A landscape with many peaks, sampled at points; each row gives a point and its height.
A climber steps from a point to the highest of its 2 nearest points, and stops where none of them is higher. Distance is the straight distance between rows; heights are no part of it.
j_85: [88 107 168 112 143 118 168 139 172 151 123 166 84 149 133 112 81 129 157 122 129 86 85 147 126 164 106 162]  (h 406)
j_297: [159 167 127 130 181 173 108 89 136 144 140 98 129 161 153 110 90 103 153 161 104 96 114 130 123 113 146 183]  (h 196)
j_735: [125 141 131 118 199 166 144 123 174 161 148 107 99 178 155 65 64 113 87 120 129 109 114 123 173 103 129 147]  (h 274)
j_236: [128 100 181 118 87 129 171 115 125 115 107 150 76 151 119 113 93 117 192 151 109 79 88 171 89 134 151 203]  (h 344)
j_64: [117 131 109 107 178 160 162 124 144 145 139 111 129 134 155 100 71 136 118 94 138 114 135 105 159 124 105 109]  (h 353)
j_707: [145 110 150 196 110 117 141 160 57 119 93 118 150 167 135 153 103 130 149 170 113 135 152 57 58 140 111 92]  (h 165)
j_801: [163 148 121 144 208 154 112 103 145 146 164 89 118 172 158 93 100 128 121 164 126 107 149 116 153 110 161 154]  (h 232)
j_255: [131 169 109 136 181 119 89 93 130 166 145 119 102 177 117 139 158 137 142 166 130 119 123 127 128 188 137 132]  (h 535)
j_574: [111 151 100 145 132 82 137 153 118 154 142 88 135 136 118 116 153 144 56 78 149 174 164 120 164 129 152 27]  (h 133)
j_908: [137 76 110 121 114 87 121 98 146 135 144 131 133 118 122 142 184 170 180 166 120 111 146 164 132 128 147 165]  (h 458)
j_359: [71 94 155 122 113 110 140 130 149 109 129 170 134 113 116 124 123 143 152 144 122 130 124 141 130 143 110 138]  (h 480)
j_633: [77 93 195 126 89 129 154 118 129 86 121 165 101 144 121 102 94 105 161 172 96 101 94 156 107 105 134 192]  (h 310)
j_425: [119 124 154 117 132 134 82 114 164 72 165 126 131 97 127 133 171 118 63 147 128 143 139 166 184 66 165 161]  (h 427)
j_192: [106 74 147 152 55 113 150 124 83 98 98 152 149 123 112 127 135 134 183 176 106 159 144 106 77 134 99 139]  (h 339)
j_928: [64 158 150 96 146 152 118 133 153 122 142 164 106 135 120 108 93 98 80 116 135 135 90 127 162 130 101 119]  (h 370)
j_719: [136 84 172 161 73 156 164 123 78 70 118 134 145 142 155 124 66 123 172 163 102 113 134 97 88 65 132 169]  (h 445)
j_591: [60 92 150 147 166 100 169 162 154 136 137 151 129 138 136 105 88 157 103 120 147 134 157 105 160 148 91 93]  (h 273)
j_310: [127 140 136 81 172 132 121 107 209 162 153 132 80 135 118 96 125 118 85 119 128 111 91 184 169 134 159 177]  (h 525)
j_211: [161 117 90 156 190 110 143 127 135 167 157 74 137 158 162 109 122 174 121 122 148 111 185 107 159 128 146 96]  (h 304)
j_502: [145 114 119 104 132 124 99 88 157 118 152 129 127 113 124 132 171 141 158 166 111 110 121 178 136 102 161 188]  (h 519)
j_437: [113 115 127 200 103 54 125 192 121 146 124 115 152 131 153 135 165 152 71 144 136 153 163 144 83 126 170 46]  (h 330)
j_994: [140 82 122 118 181 130 183 112 184 178 141 119 107 146 171 102 80 150 178 111 133 71 108 152 151 140 127 164]  (h 360)
j_525: [136 166 100 56 140 159 103 91 156 139 144 126 103 104 94 117 140 102 83 63 144 147 91 143 168 161 143 101]  (h 324)
j_613: [157 142 143 92 146 119 125 120 170 147 132 144 87 115 112 127 134 135 160 125 129 92 96 188 129 144 160 193]  (h 656)
j_50: [100 117 136 103 33 130 118 129 103 77 99 184 115 104 94 130 150 110 178 152 125 158 102 146 62 146 103 158]  (h 312)
j_331: [90 121 173 161 144 109 107 159 136 83 156 149 125 142 136 123 125 124 86 166 130 133 149 123 145 96 141 133]  (h 615)
j_916: [83 159 112 162 125 99 143 161 92 158 96 114 155 133 124 137 121 142 105 106 132 167 153 89 114 156 88 41]  (h 153)
j_925: [86 150 178 137 161 167 130 128 125 123 120 142 100 172 143 93 47 73 106 143 101 92 73 120 128 95 99 167]  (h 220)
j_920: [152 152 110 126 135 172 112 107 92 116 121 119 143 132 147 139 103 115 171 147 106 111 119 97 104 107 115 152]  (h 119)
j_442: [107 136 165 86 122 124 158 158 170 141 114 180 75 115 109 115 93 121 143 91 133 93 76 174 127 148 120 177]  (h 376)
j_506: [143 131 101 132 137 136 162 123 114 176 94 138 113 154 129 160 115 145 202 116 129 101 109 112 97 217 92 115]  (h 481)
j_326: [132 111 111 187 126 89 137 192 108 140 133 110 150 140 168 134 123 142 84 120 142 128 169 120 83 126 157 42]  (h 361)
j_47: [138 92 131 153 95 136 154 164 103 78 125 136 176 93 158 131 93 136 138 114 124 129 157 105 103 69 113 122]  (h 396)
j_538: [152 142 103 122 182 162 137 133 130 137 150 91 131 139 149 97 88 128 87 89 146 124 152 92 167 112 138 82]  (h 412)
j_658: [188 165 86 92 153 200 117 84 135 132 120 84 149 106 160 117 91 105 154 114 110 112 105 117 114 101 131 166]  (h 174)
j_232: [120 176 112 117 124 114 73 93 122 129 165 107 128 124 89 142 196 109 52 118 135 182 129 146 177 129 143 85]  (h 292)
j_339: [72 151 166 102 107 170 123 131 136 76 125 165 121 103 133 118 98 70 110 125 109 121 80 151 140 82 101 166]  (h 453)
j_229: [138 130 99 134 160 97 128 130 138 150 167 80 130 143 116 100 164 153 54 85 156 161 167 126 187 123 175 57]  (h 118)
j_27: [95 96 157 174 165 106 155 183 140 118 149 145 122 157 154 108 78 152 94 138 148 122 168 97 135 127 127 95]  (h 297)
j_790: [154 84 91 108 148 149 180 119 138 134 131 98 167 97 171 121 85 171 169 83 123 101 146 109 134 96 107 133]  (h 248)
j_95: [168 139 84 143 183 137 147 140 123 160 156 72 126 155 153 90 111 143 81 87 159 129 174 97 161 130 162 59]  (h 355)
j_463: [170 179 58 98 137 154 85 88 107 168 119 95 142 126 114 154 164 118 124 114 115 144 123 118 123 146 121 108]  (h 547)
j_890: [152 118 128 151 122 121 93 159 142 86 159 111 141 100 145 130 164 118 38 119 150 139 167 144 156 79 184 91]  (h 493)
j_126: [116 125 148 113 170 156 122 117 166 111 148 125 117 130 149 96 104 112 91 133 114 118 120 148 178 71 143 168]  (h 283)
j_203: [74 106 181 138 99 150 163 129 101 84 110 163 127 134 130 110 67 120 163 148 108 125 102 100 99 127 98 148]  (h 250)
j_390: [83 75 159 182 156 89 179 142 126 147 120 126 134 170 140 124 99 167 160 149 139 124 158 83 126 190 96 88]  (h 507)
j_819: [126 126 114 109 52 140 89 118 98 78 124 148 154 86 115 146 178 101 156 152 119 154 111 145 100 78 104 167]  (h 378)
j_718: [99 144 154 155 141 162 153 153 88 107 115 138 144 150 155 126 46 116 134 126 121 121 131 59 99 127 87 105]  (h 205)
j_507: [114 94 120 155 136 118 175 148 111 129 124 127 160 122 152 128 86 160 152 118 127 125 163 94 121 125 95 101]  (h 546)
j_407: [129 105 160 140 172 132 117 136 178 104 163 116 114 140 151 98 123 133 60 145 130 118 152 153 187 58 173 160]  (h 257)
j_65: [145 150 135 114 105 171 87 103 116 79 130 128 145 99 139 127 142 87 148 159 105 118 105 147 128 62 136 188]  (h 506)
j_503: [104 103 186 122 150 100 160 140 184 172 118 155 62 172 122 103 83 123 149 141 129 66 73 170 136 158 128 186]  (h 434)
j_282: [122 151 156 119 142 159 79 103 169 83 159 125 110 119 120 117 161 87 41 138 138 151 121 152 200 76 158 152]  (h 381)
j_436: [76 149 128 138 111 81 90 128 110 131 128 137 146 123 96 151 182 135 105 152 123 170 137 130 128 151 113 95]  (h 667)
j_130: [143 112 149 168 118 149 148 117 57 111 101 120 140 176 135 148 93 132 185 176 104 122 132 58 77 141 111 129]  (h 149)
j_894: [157 118 82 127 94 139 137 112 79 139 91 129 152 144 128 154 150 126 198 144 103 127 127 99 74 129 95 144]  (h 558)
j_221: [184 178 75 154 140 121 89 113 79 168 121 71 156 148 128 158 175 122 98 129 124 156 150 104 123 102 140 90]  (h 358)
j_559: [145 116 113 113 139 118 105 113 138 109 159 90 152 95 130 126 170 144 67 109 136 150 158 139 178 89 161 110]  (h 415)
j_937: [155 125 96 121 176 171 165 117 126 144 132 101 145 131 175 110 64 147 152 96 127 97 136 89 136 111 103 124]  (h 303)
j_762: [163 141 135 126 93 164 91 91 92 93 125 129 127 141 129 141 144 92 187 187 90 118 99 133 91 86 147 196]  (h 605)
j_732: [67 130 182 163 149 139 154 167 112 106 118 152 131 159 137 115 53 123 113 137 128 133 130 58 103 156 80 96]  (h 224)
j_41: [109 190 122 135 127 154 100 142 82 118 126 128 147 133 128 147 111 89 99 117 134 149 127 85 129 137 93 74]  (h 532)
j_200: [135 152 108 105 156 130 158 141 146 185 105 147 92 141 123 152 106 142 171 84 154 100 110 125 123 217 102 112]  (h 455)
j_620: [116 102 131 140 161 123 159 113 132 147 133 125 124 164 150 127 101 154 176 146 123 96 131 107 129 155 119 138]  (h 444)
j_210: [169 105 90 146 91 140 142 163 83 102 112 109 194 84 164 143 113 127 126 94 119 136 157 93 92 63 104 98]  (h 331)
j_420: [178 132 101 114 159 138 80 74 151 130 166 70 144 108 120 117 191 136 73 135 130 153 147 146 173 100 181 141]  (h 349)
j_830: [111 139 141 94 64 139 89 118 119 76 123 175 113 105 100 142 165 107 162 153 120 135 88 168 89 114 132 178]  (h 340)
j_315: [164 144 121 175 105 105 70 156 122 104 164 103 140 124 146 150 192 102 34 142 150 137 151 153 130 90 190 69]  (h 576)
j_812: [160 134 125 163 115 168 126 139 55 113 106 119 155 147 154 151 88 113 168 148 108 116 139 61 78 95 106 127]  (h 131)
j_641: [169 128 96 99 125 170 114 113 118 100 122 73 161 77 139 110 122 105 72 62 139 151 133 99 183 88 147 95]  (h 167)
j_392: [148 174 127 89 96 149 111 139 120 118 108 164 100 107 103 149 136 111 172 110 129 116 90 153 89 151 125 164]  (h 272)
j_157: [124 113 153 103 176 114 140 129 207 173 137 146 71 151 122 91 100 121 121 125 121 80 88 191 155 131 143 193]  (h 475)
j_505: [143 149 112 120 184 131 97 86 157 160 161 116 109 154 128 122 148 144 133 157 127 115 132 146 143 156 152 151]  (h 495)
j_231: [91 161 119 66 141 157 115 115 153 135 145 146 110 116 111 124 119 104 89 90 135 139 99 136 166 148 113 104]  (h 346)
j_207: [96 144 138 129 170 140 138 121 128 139 131 137 111 167 143 118 88 132 146 149 124 107 111 99 128 156 113 129]  (h 487)
j_419: [144 115 107 141 93 91 123 113 97 166 86 138 120 172 90 172 207 141 188 177 115 132 119 133 77 197 118 136]  (h 483)
j_520: [210 167 89 95 140 138 98 101 141 167 121 123 108 121 103 160 164 131 178 128 126 111 113 159 97 166 153 177]  (h 659)
j_865: [52 79 199 129 98 133 181 129 143 102 113 178 111 139 123 96 62 119 157 147 106 117 93 130 108 120 103 165]  (h 278)
j_171: [162 127 156 127 132 119 156 123 134 160 104 144 74 162 112 147 118 140 212 143 135 78 100 146 106 194 148 174]  (h 168)
j_871: [141 153 114 91 188 188 144 101 160 156 137 97 122 138 154 81 60 104 103 88 127 115 106 117 166 106 124 139]  (h 296)
j_805: [167 156 78 58 122 152 97 90 145 147 131 112 130 79 104 138 171 127 109 86 135 137 104 158 141 147 144 127]  (h 295)
j_753: [77 106 143 130 99 78 139 139 145 148 108 165 118 122 90 143 166 155 167 139 136 140 122 147 109 215 101 111]  (h 409)
j_111: [77 192 159 135 123 152 85 135 110 92 134 154 123 132 115 135 117 75 72 142 135 156 116 106 151 134 102 98]  (h 595)
j_596: [108 63 127 186 126 95 194 129 110 162 99 118 155 156 143 143 111 175 199 142 128 127 160 87 108 186 84 94]  (h 563)
j_808: [69 124 149 111 154 87 107 112 181 145 164 164 93 142 97 129 164 149 96 147 145 133 122 169 161 174 133 129]  (h 362)
j_249: [153 117 77 147 110 121 141 127 80 151 106 109 173 127 140 152 140 142 170 131 108 135 151 93 94 109 92 117]  (h 494)
j_706: [95 82 141 162 69 79 132 142 96 114 99 147 160 109 106 130 166 149 158 169 109 173 155 120 92 121 107 127]  (h 311)
j_975: [213 165 130 97 131 119 124 129 154 154 110 129 85 105 94 144 152 140 190 117 138 103 114 178 111 149 166 208]  (h 763)
j_409: [53 149 173 100 123 165 126 147 156 98 129 173 116 117 128 107 78 74 73 108 122 136 86 133 161 97 88 136]  (h 402)
j_69: [165 119 117 165 193 124 129 133 126 140 161 90 129 168 167 110 109 159 124 150 136 104 174 111 142 112 159 129]  (h 269)
j_781: [118 102 130 153 75 90 111 154 103 97 120 136 173 88 120 144 173 131 120 150 116 168 161 127 105 81 123 118]  (h 284)
j_21: [103 111 143 123 127 154 151 165 144 83 138 139 149 95 152 110 80 123 83 98 134 134 144 113 154 75 115 114]  (h 400)
j_384: [165 139 79 107 86 122 75 94 100 135 132 122 153 108 107 162 225 117 143 151 109 148 124 148 103 101 130 165]  (h 247)
j_59: [82 102 116 132 154 71 131 123 158 143 159 124 136 119 120 124 164 170 99 131 140 142 167 149 172 137 130 101]  (h 345)
j_385: [123 96 125 130 64 156 195 126 95 128 70 162 121 138 119 133 90 135 219 113 127 128 109 97 56 193 72 128]  (h 206)
j_695: [128 91 138 137 112 153 145 188 139 69 139 129 159 75 173 121 92 121 60 76 145 127 161 120 135 69 143 79]  (h 382)
j_17: [123 157 85 94 86 97 92 115 128 151 122 140 137 91 86 163 213 133 124 123 124 153 115 164 112 154 117 121]  (h 286)
j_174: [128 116 130 113 88 159 109 122 117 67 132 134 159 84 137 133 139 112 146 142 112 133 123 133 124 60 120 168]  (h 435)
j_275: [159 137 76 106 77 101 91 115 108 148 112 150 129 116 87 167 231 126 158 144 114 142 113 162 81 140 123 161]  (h 268)
j_961: [165 153 167 114 130 97 156 154 143 164 101 153 65 134 92 155 126 144 198 112 159 92 110 153 127 195 138 179]  (h 159)
j_581: [107 91 110 153 129 110 178 126 120 172 92 128 139 153 134 151 122 159 206 119 133 120 131 106 105 211 78 97]  (h 516)
j_945: [137 100 128 112 82 155 172 108 115 107 111 147 115 122 144 122 92 127 215 118 113 97 95 139 83 113 115 180]  (h 451)
j_988: [130 84 116 129 161 132 189 109 155 163 125 124 132 147 168 125 84 158 193 113 135 82 130 121 137 163 103 136]  (h 403)
j_772: [102 136 134 171 101 83 110 181 122 114 135 130 153 105 128 139 157 133 53 125 141 167 167 137 126 114 147 55]  (h 302)
j_491: [150 135 125 76 158 128 111 99 198 146 151 134 100 109 114 121 156 141 114 118 132 114 107 187 155 141 166 173]  (h 581)
j_149: [135 92 113 84 162 134 118 94 180 126 161 96 127 93 127 93 159 151 66 98 137 145 140 151 204 98 177 138]  (h 351)
j_634: [146 98 135 110 170 144 115 115 187 108 165 91 115 120 137 84 143 135 41 106 141 146 152 144 213 73 191 144]  (h 306)
j_832: [182 174 90 91 146 137 142 136 143 180 102 140 92 116 107 161 121 145 172 77 149 105 112 139 120 205 119 127]  (h 468)
j_921: [133 114 104 117 162 121 132 124 148 133 161 92 114 128 105 76 151 135 37 62 160 172 149 110 215 117 169 63]  (h 105)
j_169: [112 86 124 130 130 124 169 158 136 104 136 135 164 92 154 119 86 156 122 97 130 126 163 109 137 92 113 106]  (h 472)
j_58: [176 143 120 119 156 141 76 71 141 124 152 109 136 128 133 131 159 115 156 188 102 115 125 158 126 97 176 198]  (h 599)
j_674: [90 157 135 107 161 115 90 99 160 137 174 143 103 147 100 127 162 132 73 145 139 143 123 150 176 152 142 124]  (h 342)
j_935: [120 166 112 140 136 132 100 119 84 134 119 121 143 147 126 154 136 121 132 143 119 137 131 96 116 144 109 102]  (h 554)
j_519: [117 154 114 172 127 124 144 181 78 133 112 116 154 137 145 137 86 127 97 97 138 146 157 79 97 138 104 42]  (h 166)
j_244: [162 130 86 113 129 151 130 136 110 120 128 81 171 89 147 131 118 130 104 79 132 139 152 103 144 89 126 82]  (h 215)
j_440: [57 97 193 158 149 120 171 146 136 121 123 155 118 167 127 105 66 140 134 154 127 127 121 79 120 159 84 116]  (h 244)
j_601: [105 98 145 123 133 105 102 121 153 93 164 133 143 102 126 131 165 152 107 156 124 132 155 159 164 81 153 154]  (h 482)
j_531: [184 162 104 126 122 162 88 107 119 98 137 75 142 105 125 114 150 76 46 83 157 159 129 104 191 95 167 81]  (h 121)
j_459: [130 194 136 115 160 148 79 101 118 144 128 140 96 172 108 146 136 111 147 163 119 107 93 121 102 185 132 143]  (h 577)
j_470: [125 180 113 83 108 107 83 113 138 142 142 157 105 102 75 167 189 127 107 113 135 144 102 166 129 177 131 127]  (h 300)
j_666: [134 165 134 171 120 96 63 143 104 109 160 113 132 141 121 149 185 114 51 159 142 157 157 139 144 109 165 91]  (h 655)
j_44: [154 161 122 137 153 164 114 160 121 106 154 106 120 142 142 97 104 90 44 91 156 134 148 99 167 103 154 66]  (h 502)
j_364: [112 107 141 133 200 138 168 122 174 177 145 124 100 181 163 80 58 137 136 130 125 82 108 134 156 119 115 160]  (h 316)
j_212: [203 165 89 83 154 194 97 69 141 132 131 71 158 100 143 109 122 98 122 113 117 137 113 133 140 105 161 161]  (h 222)
j_295: [113 94 128 179 147 98 157 194 133 124 149 126 139 138 166 107 99 155 74 108 152 122 182 121 118 130 149 58]  (h 328)
j_446: [54 108 147 114 116 99 153 146 161 132 119 186 113 107 103 122 121 142 141 116 133 135 116 143 120 195 91 108]  (h 438)
j_108: [162 171 93 96 136 200 135 105 110 132 114 117 140 120 151 127 82 101 172 105 107 106 94 110 102 116 102 143]  (h 141)
j_478: [114 77 122 115 88 77 138 123 160 134 132 160 125 101 101 146 185 161 187 143 139 120 136 185 118 167 132 156]  (h 416)
j_942: [173 129 137 106 105 150 179 127 127 135 97 142 88 127 132 120 83 124 218 98 124 76 84 159 82 137 127 193]  (h 401)
j_600: [177 94 114 131 83 102 135 105 104 153 95 141 97 166 103 168 185 147 220 179 126 111 123 147 84 183 145 170]  (h 526)
j_195: [167 98 125 129 72 158 187 113 89 140 69 143 100 168 123 149 100 140 237 126 135 100 100 107 63 193 106 151]  (h 190)
j_112: [102 91 145 205 85 63 160 187 101 134 87 136 164 95 133 120 128 157 118 139 119 170 169 106 74 127 114 60]  (h 626)
j_402: [70 105 190 146 156 147 163 144 138 117 124 150 112 168 152 89 36 108 114 136 107 103 95 111 132 87 100 164]  (h 195)
j_802: [159 181 142 118 152 154 94 92 129 143 124 134 92 160 121 135 126 101 168 177 104 93 85 146 96 158 158 191]  (h 629)
j_13: [100 138 182 140 139 168 124 111 125 99 121 135 113 149 145 92 69 58 122 147 80 80 72 159 127 64 117 199]  (h 249)
j_785: [102 111 86 130 82 84 163 155 119 146 94 114 188 63 122 132 154 158 114 86 123 185 156 126 118 101 87 70]  (h 49)
j_746: [117 85 158 162 53 141 148 142 70 72 106 152 157 115 135 123 99 121 164 160 111 151 147 96 76 85 104 147]  (h 384)
j_484: [140 104 128 137 94 171 169 106 85 101 109 133 144 135 159 127 69 127 203 132 103 108 116 96 86 88 100 165]  (h 538)
j_722: [154 156 116 142 101 126 86 133 115 94 140 91 138 101 112 138 172 86 33 93 159 172 138 120 176 93 163 56]  (h 95)
j_277: [92 143 111 132 112 107 118 124 99 146 107 138 147 138 107 156 158 141 149 145 118 146 130 112 99 173 95 103]  (h 604)
j_814: [171 154 167 99 105 94 164 163 141 139 102 151 66 104 82 138 129 145 201 87 161 109 118 176 134 140 134 211]  (h 150)
j_187: [94 86 141 119 177 101 154 121 185 161 152 144 104 152 141 111 123 158 139 145 141 99 122 154 166 158 125 146]  (h 410)
j_474: [145 113 94 96 154 149 130 113 142 121 137 80 140 105 125 80 123 124 56 45 153 161 135 96 204 111 162 72]  (h 124)
j_445: [79 114 149 95 164 95 131 132 207 172 157 170 76 147 109 118 137 147 103 130 152 107 107 169 169 176 128 142]  (h 380)
j_480: [96 132 190 130 101 159 118 110 109 71 122 147 110 137 127 108 99 69 149 168 85 99 79 161 114 77 130 202]  (h 279)
j_300: [75 60 183 157 129 98 183 126 139 157 107 148 120 158 122 123 105 157 190 152 139 119 125 109 121 221 90 107]  (h 460)
j_731: [168 145 136 119 133 149 99 84 128 123 130 125 105 140 130 127 135 102 186 178 94 93 96 169 96 112 169 210]  (h 718)
j_81: [176 144 69 60 98 168 96 95 116 125 116 97 163 69 120 138 171 115 120 91 122 145 107 131 131 102 121 133]  (h 258)
j_738: [99 123 136 118 91 155 161 127 102 107 98 165 131 124 126 132 85 122 188 118 117 129 102 103 77 156 78 135]  (h 225)
j_795: [99 172 152 120 109 176 100 129 108 80 126 148 143 114 131 138 108 76 115 140 118 134 100 116 134 100 100 134]  (h 521)
j_94: [98 101 113 177 90 74 174 162 107 153 86 128 177 89 132 133 130 164 141 112 117 175 168 103 92 129 81 72]  (h 717)
j_543: [137 138 104 120 93 115 105 135 111 108 124 96 168 76 118 140 170 113 54 80 137 176 146 124 160 81 138 64]  (h 78)
j_378: [118 155 115 166 142 76 87 109 86 159 124 106 140 179 105 167 197 146 127 188 111 144 137 111 111 157 129 111]  (h 424)
j_303: [95 66 154 185 87 78 153 192 123 104 119 159 165 73 136 112 116 154 106 133 125 165 182 129 95 103 126 82]  (h 545)
j_367: [113 106 142 96 145 164 141 134 169 91 135 124 132 98 152 100 99 121 72 93 122 129 129 139 179 56 132 150]  (h 333)
j_882: [179 139 88 104 103 140 109 105 110 142 108 138 120 136 115 158 162 128 203 146 112 114 107 133 80 148 127 169]  (h 642)
j_834: [169 127 92 126 116 106 77 99 108 129 146 102 162 109 120 156 207 133 121 164 112 143 151 143 127 76 146 153]  (h 236)
j_687: [114 78 138 156 88 113 140 191 135 74 134 142 172 55 150 130 123 133 81 107 131 147 173 141 115 73 138 88]  (h 461)
j_199: [94 164 150 151 134 107 71 128 109 110 152 134 130 139 109 151 171 122 83 165 130 157 148 123 142 130 131 111]  (h 740)
j_839: [127 123 117 114 190 128 134 101 182 167 158 114 109 156 142 103 119 151 131 141 134 100 132 147 166 148 137 144]  (h 449)
j_638: [112 175 128 96 136 150 76 88 149 107 169 126 107 123 88 118 171 85 41 108 142 177 107 140 200 131 142 97]  (h 314)
j_193: [103 152 154 125 138 143 115 110 101 125 111 148 106 169 113 144 119 120 169 168 114 110 96 105 96 180 112 139]  (h 536)
j_859: [170 127 166 116 79 126 166 128 108 119 88 145 65 144 105 127 101 124 213 123 128 92 93 167 83 144 148 209]  (h 369)
j_312: [144 122 114 143 93 105 87 140 102 100 139 113 173 93 124 156 185 125 96 143 125 150 157 141 132 69 140 126]  (h 260)
j_541: [136 183 143 120 157 166 74 91 156 103 171 115 98 142 107 107 157 73 38 133 148 163 115 133 206 105 157 125]  (h 341)
j_766: [158 180 91 158 162 103 72 94 93 169 143 81 135 172 114 153 193 138 109 162 121 152 157 114 133 136 145 104]  (h 393)
j_817: [94 131 182 176 140 123 95 190 144 83 162 160 111 151 146 113 121 104 37 152 150 132 152 127 151 109 157 105]  (h 709)
j_971: [119 108 97 125 90 84 139 155 124 126 120 97 180 64 127 137 169 154 79 85 138 176 164 134 145 84 128 70]  (h 63)
j_332: [131 137 123 142 123 103 91 100 93 151 108 129 124 179 93 169 190 135 166 190 105 126 116 116 88 185 123 138]  (h 452)
j_82: [131 128 141 184 122 132 145 180 75 114 108 123 157 139 159 140 73 124 130 125 122 129 151 60 71 132 107 73]  (h 183)
j_365: [99 81 125 123 171 93 151 131 181 140 158 131 128 130 139 110 132 173 103 128 151 122 163 141 188 125 132 121]  (h 372)
j_314: [166 97 154 141 103 135 176 121 111 160 88 137 80 177 116 157 122 142 231 149 137 89 107 131 84 210 132 156]  (h 178)
j_389: [109 157 144 94 66 139 129 153 114 98 93 184 96 107 93 144 120 109 174 113 133 131 80 143 71 161 106 160]  (h 288)
j_892: [163 132 101 168 128 102 119 164 85 136 124 99 164 132 150 149 135 135 106 128 130 135 164 102 104 103 138 76]  (h 404)
j_769: [154 121 92 173 117 97 151 159 75 156 100 100 178 137 150 158 133 147 140 125 114 137 164 86 91 108 112 84]  (h 443)
j_917: [83 170 97 147 126 74 139 143 115 171 116 102 150 134 115 134 152 148 88 96 141 184 154 115 146 144 112 32]  (h 143)
j_757: [93 75 148 135 117 64 142 123 156 156 131 156 111 135 106 142 178 169 183 161 138 127 134 163 132 204 127 129]  (h 385)
j_843: [73 178 183 153 140 132 71 141 122 90 155 150 110 157 113 133 135 89 59 171 138 148 125 110 154 131 122 115]  (h 654)
j_22: [133 127 128 83 114 102 162 157 176 155 120 165 99 87 101 143 133 156 163 73 160 109 111 167 134 184 117 141]  (h 329)
j_539: [95 110 142 129 145 114 114 123 138 108 149 141 136 119 130 129 133 141 128 153 121 127 141 135 149 112 133 144]  (h 537)
j_685: [175 120 130 110 83 114 116 113 115 130 109 154 91 134 102 152 172 136 204 160 125 110 111 166 82 152 152 190]  (h 575)
j_490: [182 116 90 138 101 141 127 173 100 106 122 87 177 80 168 140 124 112 75 81 138 129 154 109 114 73 141 65]  (h 266)
j_725: [85 67 181 134 132 114 190 129 158 148 116 158 102 160 135 112 84 142 186 137 137 95 102 129 125 190 106 145]  (h 422)
j_308: [186 139 79 96 108 153 80 97 109 119 125 76 173 77 126 139 181 107 89 108 128 157 132 117 151 77 141 129]  (h 259)
j_953: [112 151 116 81 122 105 126 134 161 151 130 161 104 101 94 146 149 141 127 89 148 127 111 165 134 187 123 119]  (h 315)
j_656: [119 151 149 164 149 157 112 184 144 107 172 136 93 170 147 89 109 97 24 124 165 128 153 116 163 108 165 81]  (h 603)
j_684: [151 149 133 79 125 131 174 157 162 155 106 160 87 96 115 133 91 134 168 60 151 91 92 157 122 158 112 165]  (h 350)
j_110: [100 89 123 188 112 87 182 157 99 153 95 121 169 123 139 134 105 169 167 121 124 149 168 83 97 153 78 74]  (h 633)
j_954: [168 188 74 85 134 153 111 107 118 168 106 129 118 116 105 165 145 119 147 94 127 125 105 131 105 174 114 117]  (h 501)
j_775: [199 140 96 111 167 158 93 78 140 130 147 64 162 108 146 116 144 127 111 143 122 132 145 132 150 86 169 160]  (h 282)
j_682: [200 156 77 127 130 134 83 101 103 145 133 55 162 114 129 136 181 111 78 111 132 156 153 111 147 86 160 98]  (h 309)

Call two points neighbours if one is among the 2 nearest of the other. Go from one point of each pair to the other, from neighbour to neighbour, staying as high as possible. Name the lowest point that can't be avoided.
j_882 / j_94 => j_85
j_463 / j_94 => j_200
j_484 / j_882 => j_834
j_538 / j_731 => j_757

For each start below, name the point where the climber stops.
j_834 => j_484
j_389 => j_731
j_543 => j_94
j_921 => j_94
j_81 => j_199
j_22 => j_975
